Each row is a point on a landscape with many valleys, with its height.
A ball rolls from a point to the lowest of its 3 nearest points, and stops where none of them is lower. Distance is the straight distance between rows; heights are no part of it.
Q_832 height 207: [161 128 173 101 137 141 170 114 115 109 113 123 171 157 102 118  88 124
 144  33]
Q_139 height 535: [133 152 186 125 113 115 160 158  96 122 103  63 147 129 163 132 152 127
 105  78]
Q_841 height 429: [ 81 146  93 105 179 125 108 139 127 141 156 143 169 127 105 149 155  99
 206 182]
Q_687 height 248: [167 139  95  99  81 130  79 128 103 120 123 116 150 143 137  89 130 124
 134 151]
Q_916 height 676: [ 90  87  50 145 119 116  95 176 117 142 100  73 110 127 107 148 130 138
 170 114]
Q_28 height 634: [126 175  61 151 148  76 141  96 140 106 115 136 194  95  88 121 143 106
 119 166]
Q_867 height 404: [176  38 139  68 114 174 150 114 119 105 128 165 149 152 115 128 135 143
 156 105]
Q_695 height 545: [128 106  90 135 109  97 155 116 146 144 105  75  90  87 151 125 111 147
 105 147]
Q_476 height 677: [ 23 137 107 147 190 149 146 126 150 156 141 159 128 101 113 170 162  83
 162 155]
Q_277 height 575: [ 49 108  80 128 175 123  97 140 105 161 153 170 121 139 118 180 145  95
 156 147]
Q_516 height 424: [141 159  96 153 123 110 150 139 131 116 115 121 113 106 139  98 140  79
 110 160]
Q_605 height 119: [130 148 120  90 163 167  84 110 132 111 157 165 156 158 120 119 156 103
 170 156]
Q_117 height 307: [192 111 169 104 104 156 176  93 110 117 108 160 167 154 123 122 132 140
 130  73]
Q_90 height 592: [158 153 199 140 165 150 208 138 119  81 103 165 155 138 115 144 141 138
 103  64]
Q_500 height 298: [141 100 193 126 148 162 154 133 108  99 130 122 171 145  96 157 101 160
 145  37]
Q_352 height 478: [109 127 122 152 109  74 131 107 130 109  85  92  81 118 171 143 143 159
  76 144]
Q_7 height 700: [126 154  88 163 126 124 109 140 122 118 152 144 166 103  78  94 129 107
 120 180]
Q_203 height 752: [ 79 122 122 166 132 137 108 131 165 159 131  97  65  96 141 153 121 183
 105 119]
Q_23 height 93: [148 151 152 168 119 134 185 104 138  88 118 161 150 173 140 118 110 147
  60 161]
Q_897 height 675: [123  97  99 167 110 106  84 160 148 143  86  98  61 124 133 159 101 153
  98 130]
Q_904 height 517: [141 113 172 152 111 161 137 116 102 118 135 179 126 184 104 121 134 160
 138 154]
Q_597 height 188: [103 138 116 138  98 114  94 174 140 131 143 121  79 172 117 118 167 118
 124 164]
Q_609 height 386: [124 131  98  76 107 142  42 136 138 146 167  75 133 122 130 117 156 105
 183 141]
Q_205 height 493: [107 109 134 146 137  99 117 130 164 127 137 102  64 129 191 105 129 158
  74 204]
Q_491 height 255: [155 170 122 138 121 125 162 121 121 133 118 131 131 111 148 106 146  97
  80 139]
Q_830 height 672: [156 108 151 125 117 158 136  97  94  86 143 222 148 145  81 130 114 170
 123 130]
Q_424 height 341: [200 108 125  72 114 113  91 118 104 123 115 100 185 136 130 104 137 114
 156 105]
Q_113 height 425: [187 113 160 133 101 190 147 103 132 123 140 159 127 166 128 133  99 133
 129 122]
Q_757 height 495: [151 140 146 110 102 109 153 109 117 101  95 142 144 161 124  93 159 124
 145 122]
Q_407 height 391: [144  91 208 157 170 146 177 142 107  84 107 135 122 147  81 175 115 159
 113  67]
Q_420 height 638: [136 167 177 152 158 112 145 147 110  96 103  65 128 117 155 161 148 116
  44 120]
Q_811 height 560: [ 75 126  81 122 161 100  76 144 115 154 168 137 167  98  75 157 138 141
 149 143]
Q_804 height 399: [140 171 159 135 105 145 120 125 134 149 133 104 101 105 174  81 131 120
 124 154]
Q_621 height 392: [160 142 135 115  98 172 115 110  99 149 164 141 153 146  90  98 115 147
 140 150]
Q_975 height 339: [ 64 127  95 132 183 120 112 170 142 147 170 131  77 132 128 148 130 112
 189 123]
Q_824 height 351: [114 119  79 163 175 108  95 181 134 160 159 104 108  97  95 169  73 134
 162 126]
Q_382 height 433: [181 107 124 112 136 145 158  84 138 142 147 166 143 122 111 118  95 150
 157  85]
Q_199 height 556: [ 96 114  63 118 174 112  83 148 121 143 123 104 129  99  93 132 138 111
 180 157]
Q_661 height 519: [ 65 115  92  96 181 130  69 157 125 150 173  95 156 112 165 164 106 119
 179 151]
Q_982 height 444: [ 82 106  67 134 144  65 148 140 119 109 146 129 106  76 119 152 101 113
 143 141]
Q_682 height 458: [163 131 210 120 118 163 147 117 124 111  95  89 177 141 173 132 120 125
  97  73]
Q_207 height 753: [137 176 174 136 165 144 177 120 137  96  83  95 157 106 176 178 171 119
  99  80]
Q_287 height 442: [118 141 132 135  83 100  88 105 126 157 118  73  83 119 150 120 129 127
  61 153]
Q_641 height 349: [164 158 107 122  98  79 125 105 154 140 135 120 142 134 125  80 128  87
 140 150]
Q_537 height 350: [152 144 107 131 110 146 142  76 114 117 164 210 162  95 110 104 123 121
 103 108]
Q_930 height 628: [127  84  79  99 112 126 103 159 145 181 153  83 113  95 121 155  77 123
 131  90]
Q_555 height 509: [129 126  60 133 102  89 139 158 114 124 109 132 122 107  99 100 121 130
 153 142]
Q_331 height 507: [174 121 124  77  88 175 153 119 148 113 173 155 124 188 133 111 132 111
 157 124]
Q_650 height 496: [119 161 120 147 154 163 143  84 153 118 156 189 137 149 134 122 128 134
 125 143]
Q_576 height 476: [155 156 158 121  89 135 132 160 122 132 161  90 124 148 139 100  92 135
 118 110]
Q_798 height 358: [131 134  76  93 166 193  78  97 146  99 201 196 150 109  94 111 136 135
 179 172]
Q_551 height 605: [144 136 183 141 122 129 183 110 152  76  73 151 145 102 155 130 153  80
  63 110]
Q_9 height 112: [186 148 135 172 119 142 160  87 121 120 133 198 132 131 107 115  86 141
 108 126]
Q_208 height 468: [ 58 133  82 157 180 122  87 154 137 170 134 138 108 146 126 126 186 104
 153 149]
Q_752 height 568: [123 171 222 155 168 191 167 124 103 112 108  74 159  96 149 165 101 142
  80  48]
Q_978 height 518: [ 92 121  85 145 202 121  87 156 154 165 148 109  23 114 149 156 148 152
 123 185]
Q_181 height 487: [157  81 205 108 134 148 154 137  99 104 161 178 150 176 105 135 109 136
 124  97]
Q_532 height 338: [ 95 163 109 140 135 137 119 122 154 124 141 187 128 134  96  88 162  94
 177 146]
Q_484 height 516: [101 137 123 106  97  81 103 134 136 168  87  72  91 106 162 142 145 171
 102 120]
Q_281 height 428: [ 86 167 111 111 150 146  96 169 121 170 174 139 109 111 139 137 113 109
 170 168]
Q_940 height 268: [109 129 108  89 143 165  80 141 134 145 162 113 158 141 118  93 145 103
 185 142]
Q_88 height 743: [ 87 123 179 122 158 104 116 119 140  89  53  60 146 115 161 184 167 134
  69 101]
Q_866 height 685: [143  91 141 125 128 166 135  80  80 100 170 212 167 109  53 142 151 157
 147 146]
Q_332 height 479: [104  96  93 127 136  88 129 136 123 151 107 117  86 108 158  89 153 143
 109 180]
Q_125 height 394: [187  82 216 104 124 140 149 120 152 105 141 142 152 161 115 127 113 167
 153  55]
Q_10 height 443: [150 144 176  99  81  95 120 129 129 122 124  78 163 168 147 111 130 113
 132 104]
Q_426 height 280: [162 126 123  93 147 153 115 104 128 108 165 135 165 123 129 119 112 112
 163 151]
Q_594 height 459: [135 164 124 134 101 126  89 137 131 151 137 113 112 102 160 118 133 113
 138 117]
Q_189 height 494: [105 115  59 147 133  67 137 129 133 129  91 104 112  88 130 146  69 142
 112 151]
Q_488 height 540: [138 148 104 129 158 175  92  68 132 111 181 204 183 109  70 138 152 137
 164 164]
Q_193 height 439: [138 117 152 157 107 144 187  67 100 111 136 198 129 134 105 109 131 146
  90 118]
Q_367 height 678: [154 127 159 118 132 144 183  90  88 109 109 213 168 192  85 112 146 143
 116 111]
Q_567 height 610: [ 46 116  81 144 201  92  87 167 126 137 142 155 128 126 107 183 195  70
 189 154]
Q_480 height 794: [107 104  92 165  86 114 106 116 166 179 135  72  76  81 156 157 104 200
 144 119]
Q_647 height 120: [136 115 218 152 134 179 150 139 113 131 149 122 119 143 133 159  88 128
 158  76]
Q_401 height 440: [120 132  98 126 126  94 154 167 114 147  74 131 109 125 132 117 130 111
  90 142]
Q_765 height 423: [135 147 199 144 133 166 187 143 103  74 121 118 138 167 138 105  98 149
  96 124]
Q_860 height 455: [119 129 117 134 117  62 107 138 105 143 127 131 104 152 127  99 152  93
  96 175]
Q_891 height 515: [110 110 109 149 115  86 137 165 161 148  91 112  65 161 136 115 129 156
 111 113]
Q_845 height 246: [ 99 131  93 134 187 120 143 145 127 142 171 120  83  95 145 185  97 113
 171 151]
Q_226 height 411: [133 131 153 119  74 128 115 150 107 120 119 148 134 168 110  93 159 102
 149 151]
Q_18 height 359: [ 83 142  91 147 156 114 110 133 128 146 152 149  85  95 102 146 115 124
 131 154]
Q_358 height 504: [116 149  69 114  85 107  85 160 159 162 139  84 119  66 143  89 141 112
 159 126]
Q_4 height 318: [111 128 110 143 104 103 117 142 156 133 119 117  76 146 150 120 135 125
  84 162]
Q_575 height 469: [143 131 157 127 115 110 152 130 113  89 120 124 131 150 125  95 142 110
  97 126]
Q_376 height 457: [168 129 121 111  86 152 144 114 144 145 140 135 126 153 123  98 114 124
 102 122]
Q_403 height 381: [153 122 164 116  84 133 170 104 124 126  76 132 144 130 147 140 144 124
 121  95]
Q_938 height 522: [115  95 100  95 124 135  61 145 157 189 136  85  74 122 130 124 135 132
 185 126]
Q_743 height 462: [157 135 118 145 109 104 182  97 134 115  65 145 141 145 171 138 132 127
 117 152]
Q_912 height 521: [ 89 102 130 143  80 119  87 129 154 148 112  61 106 158 149 146 131 155
  75 115]
Q_342 height 239: [165  95 204 124 147 143 192 146  84 115 107 144 135 139 137 149 107 140
 147  62]
Q_734 height 549: [152 121 187 128 111 178 156 114 126 119 116 123 121 155 159 148 112 181
  50  89]
Q_565 height 55: [108 142  85 170 117  92 104 145 184 192 109  99 110 124 128 129 106 114
 148 166]
Q_760 height 576: [135 130  92 129 146  64 147 110 115 107 112 160 156  86 113 107 112  90
 134 125]
Q_985 height 445: [128 130 172 129  61 130 133 109 139 179  86  78 150 112 168 124 114 132
  95  86]
Q_97 height 606: [101 115 175 135 108 118 124 157 142 120  95  68 111 112 176 131 134 156
  71 121]
Q_197 height 456: [115 146  86 117 131 138 118 139 131 151 142 111  89  87 163 122  96 111
  85 160]
Q_521 height 388: [180 132 144  93 116 109 130 114 136 104 110 111 163 122 147 114 105 102
 127 106]
Q_271 height 414: [163 114 131  93 126 153  85 121 121  66 118 181 164 147  92  96 126 144
 190 141]

For each start below, name the point where the ball stops.
Q_420 -> Q_687
Q_203 -> Q_597
Q_480 -> Q_597
Q_88 -> Q_597

Call two points neighbours if one is among the 3 nearest of the other. Go from one point of each pair to the other, from neighbour to neighbour, staying as low as possible. Name the highest point that can't be avoided.
Q_565, Q_687 -> Q_226
Q_9, Q_832 -> Q_113
Q_565, Q_597 -> Q_4
